A landscape with many valleys, sampled at points; each row gives a point and its height.
From any point a ball takes the steepest step (drop divided by distance) to one of its 3 nearest points. It stops when none of these is lower. Distance is the straight distance between rows; heights are no part of it.
(389): -20	-31	-33	-10	-23	-30	2	-3	-6  height 94
(425): 38	-6	14	-40	8	-66	35	13	-14  height 779
(229): -34	-25	-30	-12	-57	-9	9	-4	-9  height 380
(164): -34	-2	-20	14	-35	60	-39	-11	-1  height 234
(168): 43	43	45	7	48	-26	35	11	10  height 197
(598): -15	-9	0	24	-28	18	-6	4	3  height 260
(190): 33	12	18	-25	24	-19	13	-2	-7  height 637
(139): 14	-3	-2	-20	24	-12	-3	-4	-6  height 291
(462): 43	56	42	16	58	-14	33	14	11  height 97
(78): -12	7	13	39	-12	33	-8	2	14  height 170
(122): -21	-23	-18	8	-35	-4	-2	6	-4  height 78
(90): 8	-16	-21	-25	12	-23	0	-4	-9  height 220
(614): 17	-12	-17	-44	7	-30	12	-4	-15  height 265
(161): -27	17	1	33	-21	71	-34	-14	5  height 223
(342): 34	4	12	-37	12	-35	24	4	-14  height 752
(170): -42	-27	-44	-26	-71	14	2	-18	-10  height 429
(54): 37	9	21	-29	20	-33	23	5	-8  height 716
(73): -11	-31	-36	-21	-6	-34	2	-6	-11  height 304
(459): 19	-7	-11	-32	14	-23	4	-3	-10  height 249
(542): 33	-6	4	-47	3	-50	31	9	-17  height 773
(245): -48	3	-12	35	-20	79	-52	-11	14  height 276
(360): 41	21	34	-17	27	-30	26	5	-2  height 689
(344): 43	14	35	-12	38	-52	35	11	1  height 753
(405): -13	6	9	30	-27	41	-14	0	3  height 198
(540): -22	-4	-12	11	-45	38	-15	-3	-5  height 482
(417): -11	-22	-12	6	0	-11	-6	3	-1  height 187
(174): 6	22	17	9	45	6	-7	-1	10  height 665
(224): 1	-12	-5	2	19	-7	-11	1	3  height 205
(435): -10	-1	8	28	17	9	-8	4	16  height 293
(354): 13	5	5	-12	32	-7	-5	-5	1  height 340
(295): 17	38	24	2	50	9	1	-3	9  height 859
(272): -18	-23	-19	5	-20	-13	-3	4	-1  height 156
(261): -38	-15	-41	-3	-52	44	-25	-11	-7  height 568
(456): 42	8	28	-23	23	-51	30	11	-6  height 738
(606): -13	-18	-2	20	-6	0	-9	6	6  height 215
(84): -12	-4	8	31	-12	18	-8	5	8  height 222
(576): -10	14	18	47	-1	34	-6	4	19  height 196
(166): -31	-13	-30	-4	-58	27	-11	-4	-10  height 386
(528): 36	32	32	-10	36	-14	20	1	2  height 562
(490): -22	9	-3	25	-31	61	-30	-11	1  height 216
(539): -1	-2	6	10	28	-1	-12	1	10  height 256
(251): 41	-5	21	-27	24	-75	36	17	-11  height 784
(371): -46	-24	-51	-19	-64	33	-11	-19	-9  height 79
(194): 26	15	17	-19	31	-11	7	-2	-3  height 533
(256): -10	1	12	36	-1	19	-6	6	18  height 219
(158): -11	-28	-28	-9	-4	-27	-4	-1	-5  height 221
(464): 37	52	36	4	49	-5	24	5	3  height 31
(369): -5	-22	-21	-13	6	-22	-6	0	-7  height 203
(404): -9	16	18	46	15	28	-4	4	25  height 235
(141): -1	8	14	20	38	8	-8	2	17  height 420
(101): -30	-18	-25	0	-53	12	-3	1	-8  height 262
(222): -46	-2	-20	28	-24	73	-48	-12	6  height 257

Where does a ball stop that starts at each point below?
(614) -> (122)
(540) -> (78)
(164) -> (78)
(456) -> (464)
(344) -> (464)
(161) -> (78)
